Each row is a point on a landscape with many valleys, with its height.
From any point a ball rolls to the lowest of the 2 points nearest to it. It stops when none of these is lower. Distance is the straight distance between rows; heights are no part of it.
z272 height 70.8: [ -2  25  -6  -4 -17 -11  13   7  14 -10  18   5   0   5 -13 -11   1 -13
   8  11  -1 -13]
z104 height 32.8: [ 12  17 -12  -1  22   6  -8   6  17   4  -6   7  -5   5  11 -25  -8 -18
   5   2  -9  13]
z195 height 55.8: [ -9  24  -4  -8   4  -2   3   2  -5   6  29   5  15   7 -15  -9  -9   9
  -6   2   0 -16]
z565 height 48.5: [-13  -8 -12   0 -17  -6  16 -10 -17   1  13   8   0  -8  -3  -7   8   7
  11   2   9 -12]
z300 height 52.8: [-14   5 -11   5 -26 -15  24  -3   6  -3  18   6 -17  -9 -12   2   3  -8
   7  17   9 -25]
z929 height 35.6: [ 15  13 -10  -4 -10  -5  -3   4   0  -1  -6  13 -14  -1   2 -17  16  -9
  16   4   3   5]
z764 height 51.4: [  2 -15  -7  16  -8   3  16  -4   6 -11 -15   1   0  -3  -7   3  18  17
   5   5 -12   2]
z215 height 33.4: [-15  -8  15  -2   4   4  22  -2   5  -9 -16  18  -5   4  -9  12  14   2
  -7 -18  -1 -14]
z664 height 61.4: [  1  -8  -3  13  15  14  -7  10  -7  10   0 -14   6 -16  10  -3   8  15
   8  12 -10   6]
z502 height 32.3: [ 18  -5 -12   6 -25  -1  10 -10   0  -5 -16  10 -10  -3 -10  -5  18   2
  18   5   1   3]
z575 height 26.2: [-15  10   1  -6   1   8   9  -4  18  -2  18   8  -8  16 -25 -20  -1  -7
   9  15   6  -5]
z122 height 16.5: [-22   4   2   6  -1   0  10  15   8  -7   8   7  -9  -6  -4   2  17   9
  -9  13 -17 -12]
z350 height 28.7: [-25  -2  12  -9  15  15   9  14   7  -3   9  11   4   7  -1  -9   2  -4
  -5  -1   1  -5]
z743 height 49.0: [ -5   0  -8  -7 -19  -5   8  -5 -20  10  18   6   3  -3  -2 -10   2   0
  15   5  21 -12]
z439 height 23.2: [  0 -14  17  -8  15  25   0   5  -4   6  -5   9   2  -4   7   0  -2   1
   2   0  -1   8]
z447 height 17.9: [ -8 -10  11  12   6   3  11  12   0  -4 -14   5   7  -6   4  13  18  14
  -5  -9 -11  -5]
z196 height 61.9: [  2   2   7  -2  -3 -10 -22   2  -3   2   1 -11  12  -3  14   5 -12   3
  -3   1   1  10]
z188 height 59.3: [ 10  -4  18 -22 -15 -11  23  -4  -9   6   1  -1   1   2  -8  14   0  -6
   1 -27  21 -13]
z486 height 41.1: [ 10  25 -17  11  26   2  -6  -2   9  28   2   3  -2  -2   8 -22 -17  -8
   7   8 -12   2]
z270 height 53.4: [ 19  -5  -3  15  21   1   2   5   8   7 -13 -12  17 -18  28   6 -13  -4
  13 -14 -10  14]
z951 height 45.9: [  4 -13  -6  22  11  11   9  13   3  -4 -11 -11  20 -18  18   6   4  14
   5   0 -13   4]
z979 height 55.6: [  5  -2  11 -28  -6   1   6   5  -7  10  16   1   2   3  -4  -6   4 -15
   0  -7  19   2]
z861 height 39.7: [ -7   6   6 -14 -11 -13 -22  -2 -10   6  22 -14   5  14  -8  -2 -13  -2
  -9   8  11   4]
z323 height 77.5: [ 22 -15  13   5  13   6 -17  -1  -3   3 -24 -20  -1  -5   7  21 -15 -14
  -4  -4  -6  22]
z936 height 35.5: [-20 -12   2  16  -1  -4   6  11  24 -13 -13   2 -20   5  -5  11  19   1
  -8  11  -3  -2]
z366 height 25.5: [ -1 -10   8  -1   5  18   6  -1   0  -1  -7  16  -2  -4   3  -3  17   3
   7  -1  -5   5]
z790 height 29.3: [-12  -3 -15  23  -9  -1   7  -1   2 -13   4  10   2 -10   7  -3   5  19
  -4   8 -16  -9]
z768 height 26.8: [-21  14   7  -3  14   7   4   4  22  -3  16   6 -10  15 -25 -14  -3  -2
   0  16  -3 -12]
z915 height 70.2: [  4  15   9 -19   7   7 -16   8 -15  14  25  -7   1   5  -7 -12  -6  -5
  -5   6   7   3]
z537 height 22.3: [  0  -7   9 -27  -3  13  19   7   1  -8  13   4  10  18 -16  -4  -4 -13
   2 -24  22  -1]
z881 height 35.4: [-32  -6  -6  12  -1  -9  18   0   9  -5  -2  15  -2   4  -8   0  16   2
  -3   6   2 -12]
z236 height 12.0: [-14  -3   0  12   3   5  15  15   0  -3  -1   7  -3  -5   6   4  22  11
 -11   1 -11  -8]
z938 height 34.6: [ -3 -12   3   2 -17  -8  13  -8 -10  -5  -7   6  12  -6   2  11  16  15
  -1 -13   6 -10]
z561 height 40.6: [ -1  -9 -20  28   0  -6   2  -2  25 -12  -7 -11  -9  -7  -3   3   7  15
   2  23 -17   3]
z950 height 47.7: [  1   6 -21  23   2   4   6  -4  -3   4  10   0  -5 -17   0  -8   1  21
   1  23 -22  -9]
z423 height 56.1: [-10 -14  20   8   3  -4 -14   5  -1   2  -2 -17   6  -4   8  23  -9   9
  -8   6  -3   8]
z109 height 34.2: [-14  -4  14  -4   0   5  19   0  21 -13 -10  17  -9  10 -13   4  11  -8
  -5 -10  -3  -7]
z508 height 39.6: [-26  -5 -23  21 -10  -7  13 -16  -6 -14  14  10 -16  -8 -12   1   9   4
  -3  16  -3 -22]
z930 height 50.3: [  4   9  -8   6  -1  -5 -26  -6 -19  13  14 -16   4  -8  10   3 -14  11
  -3  11  -7   3]
z382 height 34.4: [ -1  -4   9  -5 -16  -3   7  -8  26 -17 -10   4 -20   8 -17   5  10  -8
   8   9   9   1]
z13 height 71.2: [  3  -1   5  17  12 -12 -29   3   4  12  -5 -23   4  -3  11   3 -23 -16
   0  17  -4  24]
z443 height 54.1: [ -3 -18  -4  -1 -20  -9  34  -3   0  -2  -6   7  -6 -11 -12   4  22   2
   5  -3   5 -12]
z733 height 80.5: [ 20  -1  11  -5  -1 -11 -29  -4  -3   3 -26 -12  -7   8   5   7  -5 -12
 -10  -7   7  18]
z214 height 60.0: [ 18 -10   9 -16 -12   3  17 -12 -16   9 -10   0  -6  -1 -11   8  13   0
  13 -20   9  -3]
z25 height 53.2: [ -5 -14 -12  10 -19  -6  26  -5   0  -9 -10   5  -9  -5  -9   5  22  14
   4   4  -2 -10]
z551 height 31.4: [  6   0  11  -3  -9  -3   4  -4   0  -4 -10   6  11  -4   3   3   3  10
   2 -17   1  -2]
z606 height 28.6: [ 12  16  -6   1   8  -3  -4   5  16   4  -9  11   5   5  14 -18  -2  -1
   9   0  -9  10]
z949 height 55.2: [  2   7   2 -18   3   1 -14  15   2  -3  21 -10  19  19  -3  -1 -16  -3
  -8 -11   6  13]
z355 height 41.2: [  0  25  -5   0  21   3  -3   6  11   6  16  -1  20   6   3 -19 -20  -2
  -2  -2 -10  -1]
z98 height 71.5: [ -1  21  -3   3  14  10  -9  -6  -7  23  11   5   0  -4 -12 -18  -4   9
   3  15 -11 -10]
z901 height 36.1: [-35   2   5  -3   2  -7  14   0  -2   2  11  15   0   1  -9  -7  13   6
  -2   4   1 -16]
z608 height 41.4: [-20  -1   4  -7 -13 -10 -14  -5 -12   5  20  -2   9   4   2   2  -7   6
  -7   5  11  -7]
z179 height 54.5: [ -9 -12   6 -10  -9  -5  22   3  -1   3   3  15  -6  -6  -6  -2  20   3
   5  -1   6  -3]
z191 height 65.8: [ 12  -4   0   0  13  13 -14   9 -11  12  -6 -12   1  -8  15  -7   5   4
   6   7  -9  13]
z623 height 69.0: [  5   6   2   2  21   6 -23   4  -7  14   2  -6   3  -3  14 -12 -11   0
   5   2  -6  14]
z789 height 57.9: [  4 -20  13 -13   6  11  19 -12 -10   0 -13   7 -13  -2  -9  11  12   4
  -4 -25  -1  -4]
z879 height 63.0: [  7 -11  -4   9 -14  -9 -27  -6 -12   7 -11 -14  -3   6   3   6  -7  -1
  -3  13   1  23]
z220 height 23.6: [  4  -7   3 -24  -7   3  24   8  -1   0   5   8  10  12 -10  -7  -5 -24
   9 -20  31  -8]
z747 height 46.0: [  8  27  -6 -10  14   6   0  11  15  -2  17   3  11  14   1 -22 -10  -1
   0  -2 -10   5]
z173 height 74.6: [ 28  -7   9  -4  15  17 -18   2  -6   1 -26  -9  -7   0  12  16  -6  -8
  -2 -17  -5  17]
z532 height 20.7: [ -4  -3   8 -22   1  24  18   4  11 -14   7  16   7  16 -12  -4  -4 -15
  -9 -19  10   2]
z268 height 60.5: [  0 -10  -6  16 -13 -15 -31  -9 -11   3  -1 -14   1   0   7   9 -15   4
  -6  21  -7  14]
z833 height 33.1: [-19 -15 -12  21  -8 -12  16  -1  11 -11 -15  -2 -18   3  -9  17  27   3
  -8  12  -3  -9]
z714 height 37.9: [ 17   1   5   7   1   8  12 -10   5  -8 -25   8  -4   0  -8   6  12  14
  10 -14 -12   2]
z507 height 49.6: [  2  -6  -4 -15 -23 -13  10  -3 -21  15  13   0   3 -14   1  -5   1 -10
  19  -1  26 -10]
z696 height 47.1: [ 10  -9 -12  20  -3   3  11  -1  25 -12 -17  -5   0  -4  -2   3   7  14
   9  14 -17   8]
z838 height 58.6: [ 12  -3  20 -27  -3  11  21 -11  -3  -4  -5  14  -9  -1 -10   1   5 -10
   2 -24   9  -4]
z798 height 20.3: [-17 -13 -29  29  -3   0  16  -2  -4 -18   3   7  -4  -3   0   5  12  15
  -7  18 -13 -14]
z388 height 41.3: [-21  -9 -25  16 -20 -12  23  -8   0 -18  18  -1 -27  -7 -13  11   6  -3
  -4  20   1 -25]
z387 height 40.7: [-16  16  -2   7   5  -7  -6   3   5  -6  10   5  18  -4  11  -5 -10  16
  -2  -5  -5  -9]
z468 height 33.0: [ 11   1  16  -9   6  -2 -26  12  11  -1  -7 -10   3  23  -1   5 -19 -21
 -15   0   2  20]
z167 height 69.1: [ 19   6  -9 -20  12  21 -14   1  -2  -9 -10  14  10  18   9 -10 -12 -15
  -7 -20  10  11]
z973 height 26.1: [-11  -1  -5   1 -25 -10  21  -2  14 -12   3  11   2   2 -13 -10  -1 -13
  19   9  18 -18]
z303 height 26.9: [ 13  -1  17 -11  -2   4  -8   1  -2  -3 -13   2  13   8   6   8  -3   0
  -2 -19   4   8]
z700 height 59.0: [ 20  -2   1   9   1   0 -11  -5  -8   6 -21  -3  10  -4  16   3  -1  11
   6  -8  -7  10]
z919 height 51.3: [-11  -2  -6   1 -20 -16   8  -4  14  -7  16  -4 -22  -7 -14   5   6  -3
   5  23   5 -14]
z740 height 67.0: [ -2   5   6  11   4 -13 -26   1   3   8  -1 -17  11  -3  15   6 -22  -5
  -2   8  -3  14]
z485 height 38.1: [  3  12   2  -9  35  26 -11  10   6   7  13  -3  12   2  11 -15 -24 -16
   0  -1  -2  10]
z271 height 35.3: [  3   8  10  -3  -3   5  12  -5  29 -14 -10  16  -3   8  -9  -4   1  -7
   1  -7  -5   2]
z626 height 59.1: [ 12  -3  20 -29  -5   2  17 -16 -12   2  -4   2  -8   6 -12  15  -9 -13
   0 -29  13  -5]
z728 height 50.5: [ -2  18   1  13  27   8  -3   2   6  18  13  -5   7 -20   5  -3 -12   4
   4  11 -15  -9]
z12 height 28.4: [  7 -13   3  20   9  14  14  11   0  -6 -19  -6   9 -12   3   8  10  18
  -1  -4  -9   3]
z244 height 47.2: [-21 -13   0  12   3   3   3   5 -19   5   9  -7   3 -12   3  10   9  23
  -7   3   0  -6]
z219 height 63.1: [ 14   6  -8 -18  20   7 -26  16  -4  -5   8 -13   9  22   6  -7 -18 -20
 -12 -12   4  18]
z432 height 44.6: [ -1  15   6  -1  40  13 -14   5   3  17  16 -15  11  -6  10  -4 -28 -12
   1   6  -2   8]
z991 height 74.2: [ 17   4  -2   0  21 -10 -22  13   1  14  -9 -21   5  -1  26   4 -23 -22
  -6  -6  -1  21]
z807 height 60.6: [ 21  -2  22 -16  -3   4  -6 -17 -13   4 -19  -8  -9  11 -10  21  -4   3
  -2 -21   2   6]
z353 height 33.9: [  8   2  -5   0 -23  -2   7  -3   1  -1  -7   8 -14  -1  -8 -15  18 -11
  17   9   5   1]
z600 height 27.7: [-23   8  12  -1  13   7   9  11  15  -1  10   8  -3   7 -12 -11   2   1
  -2  10  -7  -7]
z631 height 42.9: [-16   3   4  -3   4  -1 -14  -5 -12  12  15   2  12   0   1  -6  -5  11
   1   5   5  -7]
z593 height 47.9: [-28  -9 -14   3  -9 -18  31   1 -12  -1  10  13 -10 -10   1   6  17  -3
  -9   1   6 -24]
z295 height 31.9: [ 13   5  13  -4  12  24   4   6  16 -13 -11   9   2  -7   9   4  -3  -9
  -1  -6 -17   8]
z675 height 59.7: [ 18 -12   9 -14 -21 -11  21  -9 -16  12  -5   0  -2  -8  -6  10   3  -3
   9 -21  17  -9]
z201 height 27.8: [ 20   0  16 -17   3   5 -22   2   7  -3  -6 -10   5  14   2  14 -16 -15
 -18 -12   3  18]
z604 height 27.0: [  8   2  17 -17  12  27   4   8   9 -12  -7  13   9   1  10   3  -9  -2
 -11 -14  -5   3]
z516 height 70.5: [ 20   7  -4 -19   4  10 -11  -6  -8  -4 -21  12   1  12   0  -7  -3 -18
   0 -22  12   5]
z616 height 81.5: [ 14   3  -3  -6   5 -11 -30  -2 -10  -1 -24 -13  -8  14  10  -2  -3 -10
  -9 -10  16  14]
z628 height 70.9: [  4  22   4  -8  13  10 -15   3 -12  20  15   1   0   2  -6 -16   3   3
   1   7  -4  -6]
z729 height 53.9: [ -4  17  -1  24  26   7   6   2  23   8   3  -2   0 -22   2  -6 -11  -1
   8  17 -21  -4]
z210 height 51.9: [ -2 -30   8 -11 -14 -11  10  -7 -14  10  -6 -11   1  -3  -4  17   8   6
  -7 -14  17  -2]
z587 height 53.6: [  9 -26  -5  16 -17  -3  -6  -7 -18  -5  -4 -16  11   2   2  19  -5  23
 -11   1  -1   7]
z656 height 37.2: [ -9  -9   2   6 -19 -14  25  -8  20 -15 -16  -3 -20   3 -19  20  11  -3
   4  -3   7 -16]
z169 height 68.3: [  8  -8   5  -6  -2   5  -8   7 -14  11   2  -3   1  -6   7  -5  11   8
   5   4  -3  11]
z29 height 45.0: [ -4   4 -24  26   6  -1   1  -9  14  -4   5  -3 -15  -8  -9  -1   0  17
  -1  27 -21  -5]
z499 height 24.6: [  3  -2   8 -14 -15   0  24   0   6   1   1  15   3   5 -14  -7   4 -23
  17 -14  21 -10]
z103 height 45.7: [-10  13   4   5  25  16  -5   2  10   7   6   7   5  -4   1 -20  -5  -2
   8   7  -8   4]
z378 height 57.3: [ 12  -2  12 -27  -5   5 -12   3  -4  -6   3  -2   6  19  -7   4  -5 -17
  -6 -17  15   9]
z526 height 58.3: [  8  -9  17 -22   3  19  29 -17  -4  -3 -11  14 -20  -2 -12  12   7  -7
  -2 -24   1  -8]
z767 height 57.1: [ -8  -9   1   9 -16 -11 -23  -5 -12   0  12 -12   4  -1   9  15  -9  15
  -7  16   0   8]
z203 height 40.9: [-15   0 -26  23  -2  -5  -6 -14   9 -13  12 -10 -21  -7 -13   8   0  15
  -3  30 -11 -10]
z806 height 36.9: [-32   4  -9   5  -1  -4   7  -9 -16   3  20  13   3  -5  -6  -4   2  10
  -8   6   4 -22]
z319 height 69.4: [  4  -2  10 -16   7   4 -24   6 -17  16  13  -8   0   0   5  -6   3   3
  -1   7   4   7]
z924 height 41.0: [ -9 -10 -17  17  -5   5   1  -2 -22   1   7  -5   9 -12   5  -1   6  24
  -5   8 -10  -7]
z88 height 30.0: [  5  -2   2   2  -4  -1  -3   0  22  -7  -4   1 -21  -3  -7  -4   9   0
   6  21 -12   8]
z662 height 38.2: [-25   1 -19  25  -1 -10   3 -11   2 -15  12   3 -23  -2 -14   6   4  12
  -9  24  -8 -22]
z937 height 20.4: [  2  14   0   1  17  -3 -12   7  10  11  11  -4  21   1  18  -6 -22   4
   0  -5  -7   4]
z599 height 58.5: [ -4 -16  22   0 -17 -13 -17  -2  -1   6  -4 -12   1   3   0  17  -9  -1
  -9   6  -2  12]
z668 height 60.4: [ 22  -8   3  -9 -10   2   9  -4 -19   6 -15   4  -7  -1  -2  -2  19  -6
  12 -15   8   6]
z669 height 33.6: [  8  19 -11   1   5  -7 -14  -1   2   6  -4   4  14   3  17 -15  -3   0
   7  -1  -1   7]
z519 height 43.9: [-19 -17 -13  11 -10 -10  17   0 -17 -12  -1   8   3  -9   9  16  12  11
 -16 -10   0 -19]
z595 height 35.8: [ 18  -4  14   2  20  27   8   0  10 -10 -25  11  -5  -9   9   9   0   0
   1 -11 -18   8]
z982 height 61.6: [ 27  -3   2  -6  -7  -1 -10  -8 -20   7 -21  -7  -3   0  -1   4  12   1
   3 -12   4  10]
z19 height 28.3: [-16 -17 -25  25 -14  -8  20  -1   3 -23  -8   0 -11   4  -7  11  19   8
 -13  18  -8 -11]
z744 height 63.9: [  9  -4 -14  24   6  -2   1   3  -7  -1  -1  -8  15 -16  19   3  -5  22
   1   6 -13   1]
z198 height 32.0: [-14  -5  19 -10   3   1   9   6   2  -5  -2  13   9   4  -1   9   8   3
 -13 -20   5 -11]
z886 height 36.0: [  1  -1  13 -12  -8  -6 -25   1   0  -1  -3 -11  -1  18   0   4 -14 -15
  -8   6   8  20]
z260 height 44.2: [-13   6   4   0  14   8  -7   0  -5   6  10   6   9   4   3 -18  -6  11
   7   5   3  -2]
z431 height 58.8: [ 10   2 -15   5  -7  -9 -22  -5 -25   8   5 -13   2  -6  16   5   1  11
  -3   8  -2   6]
z889 height 55.5: [  8 -26   7  -2   0   6  17  -4 -19   0 -18  -9   3  -2  -9  12  14  19
  -2 -11   0   1]
z199 height 53.8: [-12  14 -10   1 -24 -10  18  -1  -7  -1  22  11  -2  -3 -12  -6  -5  -7
   7   5   9 -24]
z184 height 26.6: [  6 -11  13  -5  13  24 -14   3  -6   0 -11   2   2  -3  14   4  -8 -11
  -2  -7   6  15]
z510 height 72.4: [ 29   1   8 -10  11  22 -13   0  -7  -3 -24  10  -8   1   9   3   1  -4
  -1 -16  -4  10]
z643 height 32.9: [  2  -1   6  -5 -13  -4  -5  -7  27 -12   3  -5 -24   1 -13   4  11  -5
   8  17   5   4]
z480 height 29.6: [  0   4  -4   6 -23  -9   9  -9   3  -9  -5  14   8  -7  -4  -7   5   6
  16  -1   4  -6]
z160 height 44.0: [  1  23  -3   2  11  -7 -12   6   2  12  18 -10  15  -9  15   0 -17   9
  -5   2 -12   0]
z734 height 60.1: [  3   8  10 -12  16  12 -13  18   3  -1  16  -8  21  12   6  -5 -15  -2
  -8 -13  -2   9]
z409 height 48.6: [  1  24  -8 -12   3   4  -1  14   5  -3  22  -3  11  19 -10 -17  -5   0
   5  -6  -1   0]
z990 height 79.5: [  8   7   1  -1  28  -1 -28  10   8  10   1 -21   2  10  15  -1 -27 -33
 -12   3   4  21]
z335 height 54.6: [ 17  -3 -12  14  -6   6   0  -3  -3   0 -16   3   6  -8  10  -4  10  16
  11   2 -12   9]
z697 height 49.1: [-18  -2   0 -17  -8 -17  24   6  -7   9  25  -1   4  -8  -9  -7   1  -7
   3  -1  18 -22]
z128 height 38.7: [ 16  18 -10  -9  -8 -11 -18   3  -7   1  -9   5   6   4  10 -14   4  -6
   4 -13   4   4]
z970 height 62.5: [ 22   4  20 -10  10   8 -20 -15 -11   2 -23  -7  -7  12  -2  17 -19  -6
 -11 -21  -2   9]
z322 height 41.5: [ 26  -7  11   0  21  33   1 -10  -3  -3 -27   4   0 -15  11  13 -12  -3
  -1 -17 -11   6]
z130 height 35.2: [-29 -15  -9  13  -9 -20  13  -3   9  -7  -2  -3 -26   4 -11  13  22  -2
  -9  20   5 -16]
z478 height 21.2: [  9  14 -14  15  10  -4   0   4  16   7   1   8   1  -7  16 -15  -6   4
   9  10 -16   7]
z994 height 54.9: [ -6  -2  11 -14  -4  -2  11   7  -6   3  14   7  -2  -1  -4  -4  12  -2
   0  -2   6  -6]
z311 height 51.5: [-15 -14  11  16  12   2  -4  10 -11   2  -1 -12   7 -13  15  15   1  14
  -9   0  -6   1]
z681 height 35.9: [ -8 -10   7   0 -25 -14  13 -10  26 -14  -7  -3 -21   0 -16  20   8  -6
  10   4  17  -8]
z754 height 55.7: [  2   3 -27  25   4   2   3   0  -3  -1   6  -6   4 -17  16  -2  -3  19
   6  16 -24  -3]
z531 height 64.0: [  7   4  -1  -7 -17 -12 -23   2 -18   4   3  -7   1   1  12   0  -2   6
   1   3   7   7]
z650 height 25.7: [-18   1   3  -6  -6  -5  14   1  25 -10  10  12 -11  13 -20 -15   5 -12
  12  11  13  -6]
z933 height 69.8: [ 16  20  -9 -11  -4   3   0   5   9  -9  -3  10   3  17  -6 -21   1 -14
  10  -9   2   5]
z362 height 34.5: [-20 -11   3   8  -3 -13  25   1   5  -8 -14  16   1   4  -4   7  20   1
  -8  -8   3 -14]
z306 height 56.5: [ -9  -4  10   7  15  11 -11   8 -12  13   8 -11   6 -11   9   6  -5  12
   2   8  -8   1]
z395 height 53.3: [ 10 -25  15  -8  -6  -1   4 -12 -14   6 -13 -12  -2  -3  -8  22   5  17
  -4 -16   4   5]
z900 height 25.1: [-11  -3   2  -9 -12  -3  24  -2  13  -5   4  14  -1   4 -14 -11   5 -14
  15  -1  19  -8]
z651 height 30.1: [-17  -4  17  -5  14  10   1  15   4  -5   4   8  13   7   0  -2  -4   3
  -8 -14   6  -1]
z557 height 46.6: [-29 -12  -9   6  -6 -12  14   3 -18   3   6   7  -1  -3   3  11  14   7
 -14  -4   3 -15]
z890 height 52.7: [ -8 -11  -5   2 -12  -7 -10  -3 -20  -6  18 -11   9  -8   8  16  -6  20
 -11   5  -4  -2]
z704 height 59.5: [ 23   2  19 -24  -5   4  -2 -15 -15   2 -12  -3  -7  12  -9  16  -9 -11
  -5 -29  13   2]
z414 height 42.0: [-12   9 -14  18   6   2  -2  -8 -11   0  15   4  -1 -16   2   0  -6  19
  -9  13 -20 -15]
z916 height 32.4: [  3   3   9 -13  23  27 -15  10   4   0   0  -1   9  -1  18  -2 -19 -16
  -6  -6   0  12]
z134 height 68.9: [ 16  17 -18 -17  10  15  -4   8  12 -12   1   8   6  21  -1 -24  -4 -16
  -1  -8   0  11]
z7 height 50.2: [  8 -20  -3 -11 -25 -13   2  -9 -21  14   5  -6  -1  -5   3   2   5  -6
   8  -1  22  -1]
z755 height 38.5: [-20   5  -5  12   4   3   4  -6 -15  11  20   4  -3 -14  -6  -1  -2  19
  -9  10  -8 -21]
z963 height 38.8: [-14  -3  -2  12 -22 -18  26  -3  14 -13  -5   9 -13  -2  -8  10  13  -8
   4  -1   4 -18]
z975 height 33.7: [ -2  -6  -8  11   1  -3  -9  -3  25 -11  -4  -9 -19  -2  -3   1   7  12
  10  24  -9  11]
z245 height 42.3: [ -3  18  -6 -10  -1 -11 -22  -1 -14   9  20  -8  13  13  -7  -9 -19   1
  -3   7  10  -2]
z224 height 23.1: [  3   2   9 -16  14  30  10   4  16 -15  -1  17  12  12  -1  -1  -5 -11
  -9 -16  -1   2]
z433 height 38.0: [  3   3  11 -21 -12 -10 -20   6  -7   7  13 -16  -1  17  -7   0  -4 -13
 -10   2  16  10]
z584 height 81.0: [  5   9  -3  -3  25  -8 -36   3  -2  16  -5 -17  -1  12   8  -8 -22 -17
  -7   5   6  18]
z266 height 70.4: [  8  18  -3 -10 -13  -3  10   6  12  -5  10   8  -1   9 -10 -21   7 -19
  13   0   9  -5]
z574 height 64.3: [  7 -15  -1  -3 -23 -17 -19 -11 -16   8  -7 -10  -6   5  -6   7   2  -2
  -1  12  14  12]
z577 height 54.7: [-16  25  -7  -2 -13  -9  13  -3  -4  -4  30   6   9  -3 -14  -8  -6   3
  -4   1   4 -26]
z177 height 56.2: [ 12  -1   6 -33  -4   7   0  11 -14   2  13  -1  -1  17  -1  -8   0 -24
  -7 -10  21   6]
z425 height 36.4: [ 13  28 -13  -2  28   3 -14   6   4  14   2   4   3   8   6 -29  -8 -11
   1   5  -6   6]
z445 height 50.9: [  1 -14   7 -12 -17  -5  -2  -6 -18   9   0  -5   3  -5  -1   9   6   4
   1  -5  13   2]
z155 height 51.2: [  3  11  -2 -18  -4   0  -6  11  -4  -5  16  -6  17  14  -6  -9  -2   0
  -2 -14   9   1]
z17 height 79.4: [ 19  -9  17   5  -2  -6 -26   0   2   4 -21 -12  -4   4  -2  15 -13 -12
  -8   0  -5  21]
z496 height 27.3: [  7   1   5  -3   4  11   3   6  10  -1  -1  13 -12  -2  -2 -11  10   0
  10  10  -7   8]
z812 height 67.1: [ 14  16  -7 -12  19  16 -14  12   0  -6   3   3   9  18  10 -16 -13 -15
  -3 -11   3  13]
z498 height 36.5: [ 13   1  12   4  -5   6  12  -7  14  -6 -18  14  -6   1  -9  -4   7   1
  11  -8  -9  -1]
z808 height 35.7: [-17   8  -3  10  -5  -1   5   3   0  -8   5  11  12  -4  10  -3   3  15
   1   0  -2 -10]
z614 height 81.9: [  5   4  -6  -6  16  -8 -40   7  -5   7 -14 -11  -3   9  12 -10 -11 -17
  -9  -4  10  19]
z952 height 38.6: [-13 -17   0   8 -17  -7   4  -9 -15 -10  -3   0  10  -8   7  18   5  17
 -13 -14   4 -10]
z413 height 37.0: [-21  -2   8   6   9   1  -1   9  29 -16  -2   0 -19   2  -7   6  13   0
  -6  16  -6  -1]
z455 height 59.6: [  5 -12  24 -22 -21 -14  -8  -3   1   4   0  -8  -7   9  -9  16  -7 -13
 -10  -2  15  13]
z908 height 27.9: [  0   0 -13   7 -30  -9  18 -11   1 -12  -1  16  -4  -8 -11  -4   3  -6
  18   3  13 -16]
z137 height 58.9: [ 13   7   3 -24   0   5 -25   8  -7  -6   0  -8   6  24   4  -5  -9 -20
 -10 -15  13  14]
z903 height 21.3: [ 14  -1  24 -15  -1  -2 -17   1   4  -2 -10 -10   6   7   5  16 -11   0
 -10 -18   3  12]
z75 height 36.7: [-33  -2 -15  20  -3 -13   4  -7  11  -7   7  -1 -22   4 -11  13  15   2
 -11  24  -1 -16]
z84 height 37.3: [ 24  10  -8  -3 -13  -4  -9   1 -10   2 -16  10  -3  -1   6 -16  20  -2
  12  -9   5   4]
z652 height 5.5: [  7   7 -11  20  16   2   7   5  11  10  -1  -5   8 -17  19  -9  -6   0
  13   5 -16  10]
z855 height 61.3: [ 12 -11   2  11  -7  -3 -14 -10 -13   0 -16 -13  10  -2   7  18  -6  16
   1  -9  -1   9]
z461 height 59.8: [-10  -2 -12  31  11  -3  13   9  18  -7  -5  -2   2 -15   9   4  -1   7
  -2  15 -24  -5]
z678 height 49.8: [-11   3  -9   7 -16 -11   8  -2  13 -10   7   6 -16  -3  -9   0  12   8
   3  18  -4  -8]
z848 height 67.5: [ 21   2  -3   4  28   4 -16   7   1  15 -10 -16   5  -9  32   2 -19 -24
   3 -12   0  17]
z732 height 46.8: [-12  12  -1  11  16   2  -1  -4  22   3   4   8  -6   0  -8 -17  -4   3
  10  17 -14   1]
z462 height 59.2: [-12 -20  17  -7 -23 -19  -7  -6  -5   4   0  -8   1   5  -9  18  -8  -2
 -10   0   8   9]
z760 height 47.8: [ -9  14  -6   3  -1   3  -2  -5  12   2   8  11  -2  -1 -10 -17   1   8
   8  17 -10  -3]
z509 height 20.6: [  7  15  -5  14  14  -8 -15  -4  -8  23  13 -19  10 -14  20   2 -23   4
  -3   8  -9   4]
z891 height 48.4: [-23  -6  -6 -12  -8 -20  33   0  -2   5  10  10  -4 -10  -5   0  11  -5
  -4  -4  11 -22]
z50 height 71.3: [ 25   7   5 -14   0   9  -3  -5  -2  -1 -21  12 -10   5   2  -7   7  -9
   3 -18   1   4]
z960 height 56.3: [-17  12  -9  26  21  -2   4   2  30   3   0  -7  -7 -12   6   5  -6   6
   3  19 -24  -5]
z750 height 51.7: [ 16  -1 -14  11   1   4   5   1  10  -4 -18   2  -2  -3   3 -10  13   7
  11  11 -14  14]
z671 height 45.8: [ -8 -21  -5  13 -13  -6  -4  -5 -19 -10   0 -11   8  -6   7  21  -1  22
 -11   1  -1  -4]
z70 height 45.5: [ 10  26  -4   8  35   5  -1   1   9  24  12  -6   3  -9   7 -14 -18  -6
   1   7 -15   0]
z748 height 47.0: [-11 -11 -15   8 -17  -4  14  -5 -22  -5   9   4   4 -13   3   0  14  18
   0   5   1  -8]
z175 height 34.9: [ 10   6  -4  14  16  -8  -5   7   7   9   1 -12  14 -20  27   1 -11   2
   6  -5 -13   3]
z377 height 40.5: [ 20  -5   3   5   0  15  17 -16 -14  -3 -21  -2  -8   5 -17  10  14  18
   6 -19 -10  -5]
z161 height 48.7: [-12  10  -8   5 -12  -6   7  -5   4  -2  11  10  -5  -3 -10 -15   8   6
  10  18  -1 -12]
z566 height 61.5: [ 13  -5  -6  11  26   3 -10   5   5  13 -13  -9  12 -16  26  -4 -13 -13
  16  -6   2  19]
z385 height 45.6: [  4  24 -12 -12   4  -5 -23   6 -14  12  17 -13  10  21  -7 -16 -10  -7
  -2  -2  17   4]
z6 height 40.3: [-26   4 -11  12 -22 -20  20  -5  12 -24  -1  11  -8   2  -5   7   8  -9
  -7   9  10 -21]
z77 height 57.2: [  1 -23   4  -4   1  11  26  -6  -7  -2 -18   2  -5   0 -12   6  20  10
  -3 -14  -5   1]

Where does a ball stop that starts at each point below?
z838: z924
z84: z532
z577: z903
z891: z903

Call two points neighbours if one is among the 2 nearest of the other. Go from one point of each pair to the other, from neighbour to neighbour, staying as low as possible. Name the highest point that can't be avoided.
z652, z215: z128
z311, z196: z531
z509, z937: z160
